Points, in no order, along strands that fork and pass close to each other.
(in the rows, 128 means zero)
Points whose rows are less than 109 apart are linked; no others are. Some points are linked to none.
Sepav: [114 116 153  69 125  80 138 140 165 174 118  92 157  68 169 100 181 127
 171 143 121 156 179 150 140 174 168 150 113 106 115  98 106 164 158  96
 133 169 110  97 120  48 157]
pufu: [100 192 155 115 132 107 182  56 158  85 160 108 162 147 139 121 115  98
  89 110 168 104 109 141  84 140 116 131 158 138 106 120 133 100 160 101
  96 111 188 122 170  83 101]
rurud: [127 101 145 167 183 107 115 122 131 117 137 149 151 121 128 140 114  72
 120  93 177 116  95 111 134 119 102 156 167 112 133 181 150 108  88  97
 112  93 179 153 127 122  63]
Sefo: [130  95 135  82  38 136 100 180 155 183  92 107  94 112 152 126 132 145
 187 202  90 149 166 114 156 144 192 117  76 103 156  68  88 119 151 115
 125  91 137 136 117 142 158]
tuzaz: [105 167 153 153 132 118 158  68 144  92 155 102 150 139 141 146 122 102
  95  73 180 110  87 145  92 126 122 145 146 131 127 130 140 101 144 105
 101  94 206 144 162  72  81]
Zinot: [119  97 136 151 128 122 113 107  95 134 111 159 147 131 139 136 108 105
 138 127 143 142 139 102 148 132 132 130 140 107 150 159 148 124  96 134
 106 115 143 128 129 129 121]
lupo: [140 145 118 116 107 162  98 160 101 126  83 133 122 128  45 158 126 167
 136 135 100 172  79 144 172 120 127 124  63 116 110 131 110 128 128 150
 153 133  64 164  81 212 167]
Nugem: [102 174 111 141 131 175 109 163 104 126  77 141  69 194 106 160 129 103
  71 138 116 104 126 166 129 119 113  96  60 170 144 132 112 162  95 163
 181 136  90 199 133 178 146]
suse: [152 162 132  68  85 129 174 140 155  98 160  89 166 102 163 117 126 197
 154 137 100 149 176 144  84 118 114 113 144 172 102 160  90 176 139 117
 149 182 102 104 148 118 150]
zofu: [146 138  75 141 106 143 106 152 112 143  69  98 133 149 112 152 104 168
 160 160  73 163 131 145 143 115 146  91  97 157 154 119 116 161 138 140
 162 135 105 141 106 181 169]
Neler: [149 177 132  66 102 116 210 127 151  88 151  89 149 112 164 127 123 211
 133 147 115 126 162 147  82 106 109 102 139 161 114 164  86 164 142 124
 136 192 114 107 173 122 143]
seni: [187  71 133 111 153 131 112 148 159 164 147 159  72  80 145 116 194 123
 173 102 105 123 140  78 128 186 152 157 195 125 121 115 134  50 141 149
 125 142 174  51 106 147  99]
nub: [109 158 153 159 106 130 154  81 114  98 145 114 139 136 140 147 132 114
 105  64 170 107  96 144 103 128 124 141 130 129 152 144 132 113 138 127
 120 118 183 144 162  62 101]
zit: [ 96 121  95 155  87 128  88 172 148 123 118 112 113 156 172 143  98 171
 131 140  53 120 169 146 101 126 137  88  73 185 173 134 105 183 144 147
 177 138  91 138 124 119 155]
Bip: [170  84 137 132 181 110 140 163 155 136 133 150  71  77 151 123 193 134
 138  76 145 113 130  99  96 178 141 157 177  95 139 124 139  43 144 143
 124 134 149  59 146  82  85]
gim: [152 126  85 170 151 130 126  82 116 123 101 127 171 131  55 147  95 138
 124 212 140 164  96 115 138  78 115 119 137 124 126 140 160 171 128 133
  98 129 130 159 109 190 139]
tiv: [110 137 106 169 183 130 121  77 123 132 112 135 129 161  38 148 110  82
  86 175 155 144  71 130 146  96 108 105 118 150 112 162 153 168 112 123
 123 120 147 183 114 175 121]
kove: [147 165 154 101 113 105 211 131 141  80 164 109 151 122 145 136 111 216
 134 150 130 107 164 164  89  94 103  94 152 164 102 181  84 163 127 119
 122 173 118 115 163 148 138]
lotig: [123  62 152 106 148  93 128 161 159 169 142 125 120  90 178 120 181 135
 141  87 124 139 161 122 132 180 144 150 141  81 134 109 143  76 140 128
 121 156 125  78 122  84 128]
Gam: [175  90 124  82 141 161  91 170 112 136 110 158 127 106  77 122 157 156
 140 177 123 147 100 116 196 104 106 178 109  62  90  99 147  83  88 111
 119 133  77 132  63 212 127]
tibur: [112 143  83 103  95 214  43 169 117 136 129 129  97 120  68 122 126 145
  98  96 104 145  57  88 168 114 146 159  70  80 123 120 148  65 148 149
 138 108  87 159  93 163 139]
Fela: [179  73 142 128 169 122 122 157 157 146 143 166  69  77 148 119 196 125
 154  87 125 118 139  86 113 183 147 158 198 117 129 125 136  47 137 147
 125 138 161  53 123 119  93]
digez: [175  49 122 134 169 111 134 125 118 167 121 148 146 134 141 147 156 120
 170 176 129 127 149 113 196  93 147 147 167  99 143  81 159 108  99 130
  94 132 131  81  95 184 109]
vis: [134 108 113 140 120 129 110 112  92 141  79 149 145 150 132 137  96 118
 141 155 127 154 137 102 159 137 136 118 119 109 150 143 142 125 105 146
 117 115 135 127 121 159 140]
ded: [ 93 187 146  91 124 100 178  60 138  92 136 107 157 144 158 116 138  81
  89 101 163  84 107 130  76 147 129 128 161 133 125 107 140 109 150 117
 111 105 178 114 180  58 111]
Rodak: [191  94 111 108 197 150 115 159 107 137 136 158  99 112  77 127 166 125
 136 168 128  91  95  85 180 114 105 153 153  90  96  67 140  63 101 123
 108 109 119  79  73 198 110]
gik: [135  96 140 109  96 119 102 123 157 181 128 108 191 110 147 113 125 126
 191 185 107 177 204 152 140 151 180 138 149 145 105  89 131 174 123 110
 127 132  97 112 131 144 144]
Nibi: [117 103 135  79 154 118 124 177 175 162 121 116  82  83 172 109 162 141
 110  53 146 121 121  95 101 184 144 145 115  97 166  93 103  57 167 138
 127 119 141  77 153  42 127]
mavi: [173 109 114 117 112 148 102 164 126 152  46 117 168 116  96 129 118 174
 185 188 119 187 121 138 182 111 151 148  89 103 121  90 124 132 115 114
 135 139 100 144  83 199 141]
zez: [103 143 154 175 151 124 121 135 113 146 126 166 103 154 118 121 123  72
  87  78 182 110  53 120 142 129  98 109 117 148 103 176 151 128 106 141
 142  61 175 169 103 139 101]
vog: [144 102 125 123 100 128 113 104 136 166 128 116 197 120 139 110 111 138
 185 182 112 172 201 141 135 133 162 138 163 135 102  91 145 171 111 120
 116 127  98 113 132 163 150]
Gug: [176  64 110 125 188 115 128 134 107 141 111 154 147 129 111 149 147 112
 142 196 144 125 112  96 199  95 114 142 152  86 145  93 155 112  88 118
 100 120 129  99  82 189 100]
kesi: [103 154 126 188 113 156 143 120 108 100 149 154  93 165 132 134 121 125
 112  78 134  98 125 161 100  94 125 122  91 178 149 146 115 176 123 144
 145 157 142 164 156  84 106]
Sifug: [154  80 135 141 191 116 114 164 123 142 139 182 101 112 121 133 146  71
 129 125 152  93 112  79 147 138 114 140 187 118 142 137 136  70  84 132
 109  82 144  96 129 159  79]
guz: [114 132 143 185 160 120 151  67 143 101 158 135 143 140  85 100  61 113
 126 111 154 142 115 133 101  85 102 138 159 137  89 174 148 138 130  81
  88 133 171 175 126 138 109]
kabun: [127 147 126 124 126 164 104 142  95 136 108 138 109 140  55 143 125 150
  87 140 135 132  52 104 170 127 109 146  88  81 114 128 144  71 117 156
 123 107  83 163  92 198 134]
Dutef: [ 98 149 143  69 121 110 145 109 123 124 116  63 123 118 192 102 140 101
  96  65 127 115 112 134 104 177 133 128 110 110 174  88 114 106 152 150
 158 124 136 103 185  29 143]
Tik: [139 200 147  98 124 101 220  80 144  72 162 110 139 139 130 121 111 143
 111 152 144  99 138 156  85 131 106 109 149 151 109 159  94 133 162 105
 101 155 146 115 180 112 123]
puba: [144 184 151  81 141  91 224  71 147  81 134 116 168 123 138 104 114 126
 122 171 156 122 148 128  85 137 105 109 153 130 118 137 101 123 155  94
  78 152 166  92 183 101 128]
nudu: [156 125  96 133 133 136 117 119  93 142  58 133 158 141 103 145 111 144
 147 178 127 168 115 118 178 117 136 129 112  96 139 121 144 137 107 144
 122 126 117 134 107 189 143]
Takap: [111 122 139 141  79 126 107 135 130 108 133 109 114 136 171 128 116 146
 138  89  72 142 148 146 112 167 132 121  80 160 174 143 100 157 161 152
 165 152  94 127 133  82 143]
nimem: [144 175 152  78 151  91 210  84 147  87 137 126 175 110 142 109 135 124
 126 170 165 137 168 122  92 133 116 133 162 109 108 117 111 125 139  80
  69 154 157  85 169  87 133]
nin: [117  78 158  83  45 122  93 166 157 173 104 119  95 108 172 122 137 133
 171 165  85 157 175 116 141 168 167 108  79 120 159  86  97 117 161 129
 117 101 129 127 112 111 160]
reni: [146 114 120 139  94 127 118  94 111 147 131 124 188 123 127 115  95 138
 173 169 117 166 184 124 123 126 141 125 169 134  98 113 153 169 121 125
 103 126 104 123 126 162 156]
Kodo: [132 120 146  83  66 117 105 142 148 149 134  96 171  88 161 117 134 143
 175 160  90 163 189 156 118 172 145 126 127 170 123 116 105 197 160 112
 150 140  93 116 124  87 157]
Rer: [109 114 133 177 179 120 135  59 147 109 143 141 153 142  87 109  67  91
 125 102 168 152 101 119 113  81  98 154 169 127  93 178 168 124 106  80
  99 129 191 174 118 147  86]
kezed: [134 163 131  48  95 101 140 139 141 117 122  65 146  79 184 105 151 134
 148 135  87 139 162 143 125 169 129 136 104 147 152  98  81 190 181 116
 153 165 102 115 145  34 152]
zil: [135 157 152  98 152  86 181  86 138  93 157 129 179 104 132 122 149 125
 122 156 162 140 173 128 103 131 122 148 172  89  97 109 127 119 125  67
  78 146 143  95 150  83 130]
supe: [112  83 169  87  56 114  96 160 149 153 112 116 109 103 179 119 136 128
 158 136  87 155 170 126 132 185 147 112  79 130 169 102  98 123 167 134
 129 113 120 124 114  83 158]
deki: [ 97 146 100 165 120 173  99 160 129 117 130 158 107 183 150 132  93 147
  96 116 117  99 164 158  83  87 120 101  75 180 152 148 117 197 106 154
 170 163 108 170 157 114 129]
luso: [160 131 109 101  88 154  99 193 129 143  54 105 144 115  94 128 117 166
 183 174  99 182 108 132 183 125 159 124  72 108 127  98 105 130 131 117
 141 126 106 152  84 193 157]
roram: [125 186 154 145 113 119 185  78 129  73 185 117 132 139 116 121  98 146
 115 121 138 105 132 159  89 115 110 126 149 147 102 150 106 137 160 101
 102 143 138 136 161 106 124]
senoz: [120 109 164 138 118 133 123 133 108 127 125 147 129 115 152 136 124 110
 119  68 171 129 121 118 123 153 123 140 127 102 166 156 122  89 103 140
 119 106 155 117 151  82 107]
forof: [157  52 129 141 151 102 123 102 122 161 138 145 166 132 142 139 146 118
 164 177 131 141 168 119 178  91 158 153 186 101 130  85 173 133 102 119
  84 135 120  97 108 172 113]
Ret: [119  98 148 119 157 101 137 137 132 134 135 122 146 100 163 145 164 122
 114  76 169 115 136 128 108 157 131 147 147  73 149 113 140  78 123 128
 109 132 138  86 161  54 113]
kuvet: [116 113 159 125 128 121 130 124 113 125 134 123 145 114 156 142 143 118
 112  67 176 121 119 128 111 154 127 147 133  86 166 136 134  84 115 135
 112 115 153 107 162  59 108]
kidin: [179  73 107 110 150 138 114 149 157 170 149 155  77 109 141 126 180 120
 178 137  90 122 132  72 160 153 160 148 174 118 109  90 124  61 123 138
 126 127 170  50  98 186 104]
konef: [108 184 106  76 101 109 150 111 140  90 141  68 123 117 185 111 136 129
 105  98  77 118 135 146  99 163 129 137 105 148 152 117  91 168 171 138
 167 170 102 118 184  50 145]
veti: [133 123 113 149 175 111 116 102 108 129 105 139 153 149  74 146 115  95
  93 181 156 137  55 101 182 118  97 138 127 100 131 147 159 123 103 135
 118 103 129 153 101 194 106]
padoz: [139 126 130 152  92 132 120  86  99 118 144 130 164 125 126 113  89 145
 162 142 116 145 172 130 103 124 128 118 159 137 107 147 139 173 131 129
 109 135 106 128 134 132 157]
lolak: [106 171 138 184 139 151 176  90 143  82 174 129  98 167 114 128 108 125
  98  68 149 101 118 170  99  73 106 122 117 185 115 129 117 150 142  90
 105 132 193 191 154  92  84]
Deg: [ 94 205 117  99 101 117 185  69 130  84 147  92 113 148 172 114 143 116
  84  99 115  89 122 148  72 148 130 126 131 156 129 118 113 139 157 137
 159 162 136 121 196  61 127]
gak: [105 164 127  70 112 112 151  96 121 104 126  67 134 119 182 112 138 105
 111  85 109 127 122 141 107 178 134 135 107 122 159  98 107 132 161 138
 160 149 118 108 179  35 145]
mozes: [ 86 167 135 138 100 164 113 145 106 141 116 163  55 168 133 110 120  93
  87  81 149 109  83 102 132 142 125 112  98 137 127 148 129  91 110 173
 178  71 133 136 101 154 146]
Femuv: [ 96 146 151 176 153 123 121 140 107 134 128 169  86 166 112 121 137  63
  71  59 169 109  61 146 138 109  88  95  94 172  95 154 152 149 107 136
 152  68 178 182 101 123 104]
vif: [129 137 124  90  63 122 114 149 150 123 155  88 161  95 169 117 127 162
 163 145  73 156 182 153 102 154 129 119 126 183 123 138 101 203 163 123
 166 156  89 114 126  94 152]
supir: [ 91 126 102 142  80 124  92 171 159 122 153 111 134 130 177 133 109 186
 126 136  56 123 174 153  91 133 133 110  88 192 148 134  99 202 151 146
 176 144  78 128 130 102 157]
lin: [182  92 121  93 176 154 108 166 107 130 120 156 113 113  81 129 164 139
 132 179 131 113  96 104 197 101  99 164 124  70 100  80 145  72  94 114
 113 127  96 105  65 208 115]
bame: [ 86 146 109 116  96 131 118 170 159 110 188 112 147 125 168 121 102 201
 122 127  74 123 179 156  86  97 127 108 111 177 114 150  94 202 133 144
 167 164  78 127 152 117 158]
fope: [100 130 105 168 111 154 104 149 130 118 127 136 100 166 157 136 101 147
 125 108  88 115 160 153  95 117 134 102  75 179 164 152 107 184 127 155
 176 159  96 139 142 114 146]
Zuton: [107 151 156 182 107 129 148 101 104 109 136 137 112 143 137 140 129 107
 115  58 165 114  91 145 121 119 128 130 115 145 156 164 120 131 118 134
 139 116 181 147 146  76 102]
Seso: [133 153  83 157 135 158 117 119  97 131  85 133 115 169  92 158 110 137
 118 162 109 128 130 148 122  91 130  88 110 161 152 149 130 173 116 159
 152 143 114 149 120 169 164]
rik: [119 157 130 134  95 136 144 109 118  91 177 114 132 132 144 122 112 171
 135 103 102 122 161 154  86 121 127 124 131 154 115 157 111 176 145 138
 147 164  93 122 154 103 144]
Kifub: [100 159  92 153 126 181  93 173 125 126  91 156  87 194 144 144 108 116
  84 131 116 100 147 159 105 109 117  99  54 184 152 149 113 186  89 158
 186 153 106 184 145 140 136]
Bov: [ 91 157 127 114 102 169 100 146 118 142 114 154  66 159 141 112 105  98
 109  91 129 131  99  89 145 158 135 113  97 126 135 154 114  86 106 162
 177  74 131 128 107 146 151]
mol: [128 115 153 127 153  79 148  96 125 100 164 135 175 104 134 135 152 122
 123 133 159 133 172 127 119 126 130 157 188  84 106 112 147 116 113  77
  79 143 131 108 135  81 120]
lek: [117 100 156 137 121 127 113 138 103 143 117 163 127 127 150 131 114 104
 128  91 154 132 127 103 140 152 125 132 133 108 160 164 131  99  87 143
 121 106 147 116 134 117 114]
zud: [136 157 113 145 143 141 121 115  83 133  78 131 124 155  48 168 122 137
  98 168 131 143  76 139 168 119 122 113  92 122 132 139 128 143 117 154
 137 123 100 163 107 191 149]
toza: [139  89 128 144 183 107 107 143 114 139 121 166 137 131 122 142 122  76
 118 146 155 108 100  85 165 122 108 135 169 106 147 146 149  96  80 125
 107  90 148 125 119 169  88]
nog: [151  83 141 132 178  98 150 159 151 142 135 129 109  89 158 133 193 128
 126  81 160 103 130 118 103 165 132 150 167  81 144 113 148  50 137 136
 113 130 146  65 150  67  93]
sute: [117  75 154 106 142  88 126 135 138 165 142 121 149  98 171 120 180 134
 142 100 132 149 176 140 140 165 148 150 142  82 123 106 147 107 135 117
 117 157 117  84 124  82 133]
roni: [143 115 142  80  86 126 113 126 160 164 136 100 187  88 148 109 139 138
 192 172 107 174 204 154 115 164 160 129 146 160 100 113 112 187 132 102
 136 152  96 113 127 111 155]
disit: [119 153 126 133 129 148 122 130  91 138  93 131 101 155  60 153 123 131
  83 141 135 128  63 124 175 128 117 122  85 104 123 135 134 102 116 166
 138 105  91 164 100 194 152]
Beki: [121 137 138 142 150 149  89 162 119 148 132 182  92 132 131 110 127  76
  95  93 178  78  81  68 113 154 101 143 147 123 109 143 148  76 112 143
 130  37 139 135 126 164  88]
malo: [121 133 124 179 105 143 119  90 104 111 142 139 124 142 117 128  87 140
 141 122 118 118 149 141  97  99 128 108 141 158 132 164 133 177 136 139
 128 146 121 141 129 121 148]
Dalo: [109 117 144 178 155 114 119 111 116 123 131 155 147 134 122 131 104  77
 120  97 171 124  81 114 142 118 112 137 148 129 129 190 148 125  96 111
 118  99 182 161 121 120  86]
Lalis: [116 103 159  83 123  77 129 131 174 178 129 103 165  77 162 107 189 129
 176 155 117 165 191 154 143 165 182 159 135 112 103 109 128 160 143  95
 133 173 102  95 113  78 146]
Zov: [ 98 203 135 134 115 130 203  94 154  82 184 117  94 163 144 128 134 138
  77 110 134  71 130 176  79 108 117 116 129 180 111 121 108 141 156 118
 118 149 148 160 194  98 102]
Leb: [122 169 112  77  92 108 135 137 146  94 143  73 138 101 181 115 137 152
 124 114  70 133 148 145 112 164 123 136 105 160 147 121  87 185 181 135
 170 171  86 120 159  50 147]
labem: [121 131 151  57 110  96 132 137 142 145 117  82 151  73 175 104 164 123
 157 133 109 156 175 146 131 177 146 137 100 126 138  90  95 172 168 105
 138 156 107 105 129  37 158]
mif: [153 142  87 127  87 144 102 185 124 138  57  90 135 134 103 151 108 177
 176 164  73 169 120 142 158 122 156  96  83 145 151 106 102 150 144 129
 163 134 106 154  93 185 165]
subon: [104 131 132 189 151 125 124  82 122 121 128 146 127 152  85 124  98  78
 115 110 164 129  86 124 131  93 115 115 134 156 114 188 151 156 109 110
 120 118 182 173 114 127 104]
Voz: [ 95 134 105 124  96 140 123 166 152 118 179 119 150 138 157 116  92 196
 129 144  79 117 188 155  87  75 119  88 127 181 104 150 111 198 114 148
 168 156  85 131 141 151 173]
Borit: [120 138 110 118  98 204  68 148 108 136 131 143  96 129  53 131 129 163
  93 106 121 140  49  93 159 106 125 155  73  82 115 134 151  62 132 159
 126 110  79 166  90 184 142]
rup: [157 133  75 157 107 153 119 106 107 154  99 103 174 137  99 134  86 175
 157 187 108 158 144 145 125  91 131 101 145 147 125 110 146 173 133 143
 127 135 105 134 114 184 172]
lobek: [144 111 130 100  43 142 103 190 143 167  74  95 111 116 136 126 119 155
 195 200  83 155 146 118 160 138 180 113  76 113 156  74  93 126 148 119
 135 103 132 149 106 150 155]
Povi: [127 154  99 162 145 146 119 110  94 134  83 139 108 170  73 161 111 111
 100 161 130 126 106 140 144  99 126  90 106 157 143 158 131 168 112 157
 147 130 119 164 114 164 155]
rir: [123  98 157 145 157  91 130 104 128 101 158 133 173 109 137 147 140 114
 115 111 165 124 147 129 117 119 123 162 178  84 129 125 156  94 118  88
  81 127 149 115 140  79  99]
tuk: [150 125 122  99  95 167  87 170 114 124  89 136 135 112  59 134 131 172
 146 146 101 179  82 127 181 121 129 142  66  86  89 128 127 113 125 136
 136 125  62 160  70 207 158]
sapi: [115 138 122 154 164 116 117 110 107 143 106 142 130 160  76 141 117  83
  79 154 166 122  51 104 173 132 104 124 118 115 119 156 156 118 109 142
 126  85 137 159 102 183 114]
vidus: [119  91 153 164 157 102 119 111 123 107 151 142 164 113 135 150 125  99
 124 101 169 124 129 118 123 119 115 155 174  94 144 152 154  99 103  90
  90 113 165 132 141  92  89]
Vipov: [119 176 139 138 107 131 171 108 122  83 187 124 122 139 128 127 108 171
 122 114 122  95 153 164  77 102 119 120 137 161 110 157 105 167 148 127
 129 161 105 138 168 105 132]
Meb: [169  93  97 109 168 150 107 163 136 159 144 166  80 118 118 131 171 115
 157 140  99 109 128  69 165 142 148 145 163 104 102  81 124  61 106 137
 130 106 148  56 100 186 105]
Gofov: [123  73 146  95 144  86 123 177 174 184 140 122 101  76 185 100 190 146
 144  96 117 134 142 114 125 189 148 156 137  84 131 101 129  66 168 131
 128 153 137  75 112  74 129]
mib: [121 141 156 181 161 117 172  71 144  91 171 121 128 143  80  99  52 134
 130 119 144 120 126 155  97  85  93 120 153 148  79 175 131 139 144  81
  88 137 154 176 131 150 114]
tepav: [135 126 149 170 142 110 156  94 134  97 168 123 142 138  83 107  60 150
 140 152 132 108 143 146  89  76  99  92 165 157  80 176 132 169 143 101
  88 140 128 169 125 171 141]
vogum: [104 173 122 140 129 175 117 149  99 124  87 137  61 187  86 155 133 107
  77 122 120 114 100 156 143 121 118 100  67 153 138 123 119 129 106 168
 170 119  88 189 116 186 158]
teme: [153  87 113 129 184 113 121 138 108 133 114 160 140 137 112 145 127  87
 123 178 148 114  97  84 186 116 101 137 152  96 144 117 148  93  84 132
 103  96 138 113 103 189  92]
vigik: [126  78 151 109 135  83 129 114 136 160 147 131 168 102 163 125 182 127
 156 125 131 154 193 140 143 149 160 157 173  87 106 105 156 127 113 105
 109 160 110  86 117 104 133]
puza: [ 99 151 134 182 155 146 138 128 110 106 134 174  96 167 104 120 139  65
  87  74 160 107  92 162 131  85  94  97  89 188 114 146 136 182 105 118
 146 111 182 199 112 102  96]
Badi: [169  84 130 138 192 120 116 160 128 139 146 187  79  99 114 132 162  86
 139 117 134  89 122  71 141 151 128 135 198 130 126 124 130  62  99 138
 110  87 143  66 120 166  85]
ped: [ 91 167 132 146 117 164 122 140  94 137 100 142  56 180  96 133 129  95
  81 109 135 109  83 126 150 128 120  96  83 143 126 139 131 103 107 169
 166  88 109 163 105 170 162]
Kimu: [154 116 119  89 107 169  80 175 111 130  99 150 133 112  71 116 136 162
 132 151 109 167  86 107 189 119 125 165  79  68  90 119 136  95 119 128
 128 123  71 151  73 202 144]
Rodi: [153  81 146 162 205  94 133 134 149 105 151 128 134  96 141 164 171  89
 125  92 175  99 115 131 107 128 116 152 189  95 139 138 150  62 116  99
 100 103 160 102 150  85  58]
gub: [ 99 194 132  86 104 117 180  58 124  86 137  97 136 144 162 113 135  96
  93 100 135  86 115 138  76 153 131 128 143 137 134 111 122 124 154 131
 141 136 153 109 187  53 129]
lemi: [105  81 172  81 107 105 106 158 151 159 127 114 123  92 178 106 150 130
 139  94 109 154 163 128 136 186 144 125  94 107 158 103 106 103 165 127
 118 136 120 105 123  59 151]
zili: [125 131 125 181 127 133 134  89 117 103 153 140 125 146  91 120  77 132
 134 147 132 111 142 138  89  73 114  96 156 160 110 171 141 175 142 120
 101 141 132 166 126 138 146]
Koz: [151 119  98 154 170 112 122  91 111 116  97 136 172 135  73 149 113 114
 118 216 151 161  88 106 177  96 108 141 134  98 138 131 167 149 111 125
 100 120 132 147 103 192 111]
fede: [168  99  93 110 186 154 114 164 117 143 139 169  86 124 100 127 160 110
 139 150 117  86 108  71 163 125 127 143 163  98 103  74 131  58 102 137
 121  96 127  72  99 191 102]
gudov: [102 148 122 177 116 169 125 134 122 101 152 159 101 168 132 129 102 136
 107 100 132  89 152 159  84  74 120 113  98 181 144 150 116 190 122 140
 146 168 122 167 155 103 114]
tovev: [ 99 145 135 189 157 140 137  95 124 109 144 151 108 154  89 123 112  88
 108  77 164 121  90 149 122  80 110 116 118 174 112 168 133 165 114 101
 125 120 192 185 111 104  96]
Fezo: [113  96 137  79 153  91 129 178 179 179 126 107  87  72 183  98 170 147
 123  71 125 123 130 102 112 186 140 152 123  78 147  84 111  62 181 138
 127 136 138  73 133  39 129]
dalip: [ 98 208 114 107 103 125 195  90 148  84 167 105 100 158 161 124 140 138
  83 109 117  77 132 158  68 130 129 122 126 170 118 130 103 148 153 131
 143 167 127 133 203  87 119]
dokip: [163  67 151 164 209 104 122 153 135 122 153 158 110  89 124 148 161  75
 138  97 161  96 108 107 130 133 111 144 199 121 140 156 138  71  93 110
 105  91 158 102 137 130  64]
rozas: [109 134 132 160 157 118 109 129 113 148 116 150 117 158  99 125 116  69
  79 126 176 104  46  98 158 136  95 122 130 127 112 162 163 101 104 142
 137  66 149 161 110 177 100]
foza: [139 157 126 100  89 132 141 123 136 101 172 104 155 110 154 117 117 180
 153 118  93 148 175 152  87 132 123 119 140 160 107 156 101 188 147 120
 152 164  88 111 142 104 156]
Ros: [170 106  99 126 129 137 115 130 112 153  59 132 169 132 116 135 116 149
 165 195 125 174 131 123 186 112 144 146 110  91 140  94 142 131 103 130
 117 126 116 130 103 192 133]
luva: [107 121 147  71 138 113 134 147 147 149 116  88 110 101 181 108 143 118
 102  50 146 128 115 120 110 176 134 134 100  95 182  95 111  73 159 143
 140 114 139  89 170  32 137]
seru: [103 156 103  96 108 171  89 155 119 144 110 138  81 147 125 112 104 106
 112 120 121 130  99  84 161 154 138 125 106  96 127 130 125  72 109 149
 155  75 118 125 109 165 153]
rifi: [140  55 140 136 130 101 115 109 128 172 137 142 165 124 157 132 157 121
 163 151 116 150 192 134 162 122 163 151 169 104 122  91 165 133 108 120
  94 139 114  95 117 147 126]
poze: [153  81 141 147 191  74 156 130 142 112 152 116 139  97 151 151 192 113
 129 100 166  87 126 129 103 143 127 144 196  78 125 105 163  63 135 119
 103 126 150  70 141  62  81]
vig: [143 138  67 153 112 152 112 124 111 146  89 107 146 148 105 148  96 168
 146 162  91 155 139 142 123  97 142  92 119 159 148 121 139 170 137 147
 152 141 103 138 114 179 171]
Remod: [139 129  99 149 114 141 143 117 122 129 144 113 154 145  91 131  79 171
 135 186 119 110 157 139  94  58 103  70 163 163 100 141 146 184 128 144
 117 140 105 151 122 193 179]
dobi: [101 186 138 170 124 142 187  86 148  87 185 116 102 166 130 130 118 130
  89  88 143  90 119 174  89  91 117 121 124 180 115 116 117 136 155 103
 107 136 176 173 171  95  93]
mafe: [146 120 105 124  57 133 100 176 129 165  70  78 153 129 132 132  96 168
 192 189  73 159 151 142 149 137 167 109  96 147 155  79 109 153 155 120
 150 116 112 142  99 167 152]
dar: [160 126  82 167 122 136 127  90 106 134  96 120 177 130  80 135  90 154
 150 203 131 160 125 122 133  82 122 119 153 128 123 121 161 172 128 140
 100 132 117 148 117 186 154]
Fode: [104 141 148 184 107 141 140 108  97 113 129 153  99 157 129 134 123 108
 123  77 140 110 113 147 115 113 130 116 102 161 156 166 114 160 115 149
 150 138 151 146 135  91 122]
relap: [108 158  72  93 103 199  55 171 118 145 123 125  89 131 103 109 119 121
 104 102 108 120  87  77 165 142 142 146  99  76 117 100 140  61 132 137
 149  82 109 142 105 157 139]

A fork is a point with three links. Follow the links from the first point to the second and name the forks in between, in order.
luso / Koz: mif > vig
Vipov / Neler: foza
Gug / poze: Sifug
Meb / senoz: nog

Follow the links from the first point to the second, and from the first to the third. Name the last point that the two ways share.
kove / gik / puba: foza
supe / dar / Povi: vig
zud / nin / gim: vig
kidin / Badi / Zinot: nog
Rodi / vis / fede: nog
Zuton / mozes / Voz: deki
nub / Voz / Nugem: deki
mavi / supe / Koz: mif

A fork is a point with three links, a tip a point with one. Leave the first point through the second and follow the links. Name the first fork or tip that comes.
fope / zit: Voz
tibur / Borit: vig
padoz / malo: Rer
pufu / tuzaz: deki
mavi / Ros: nog
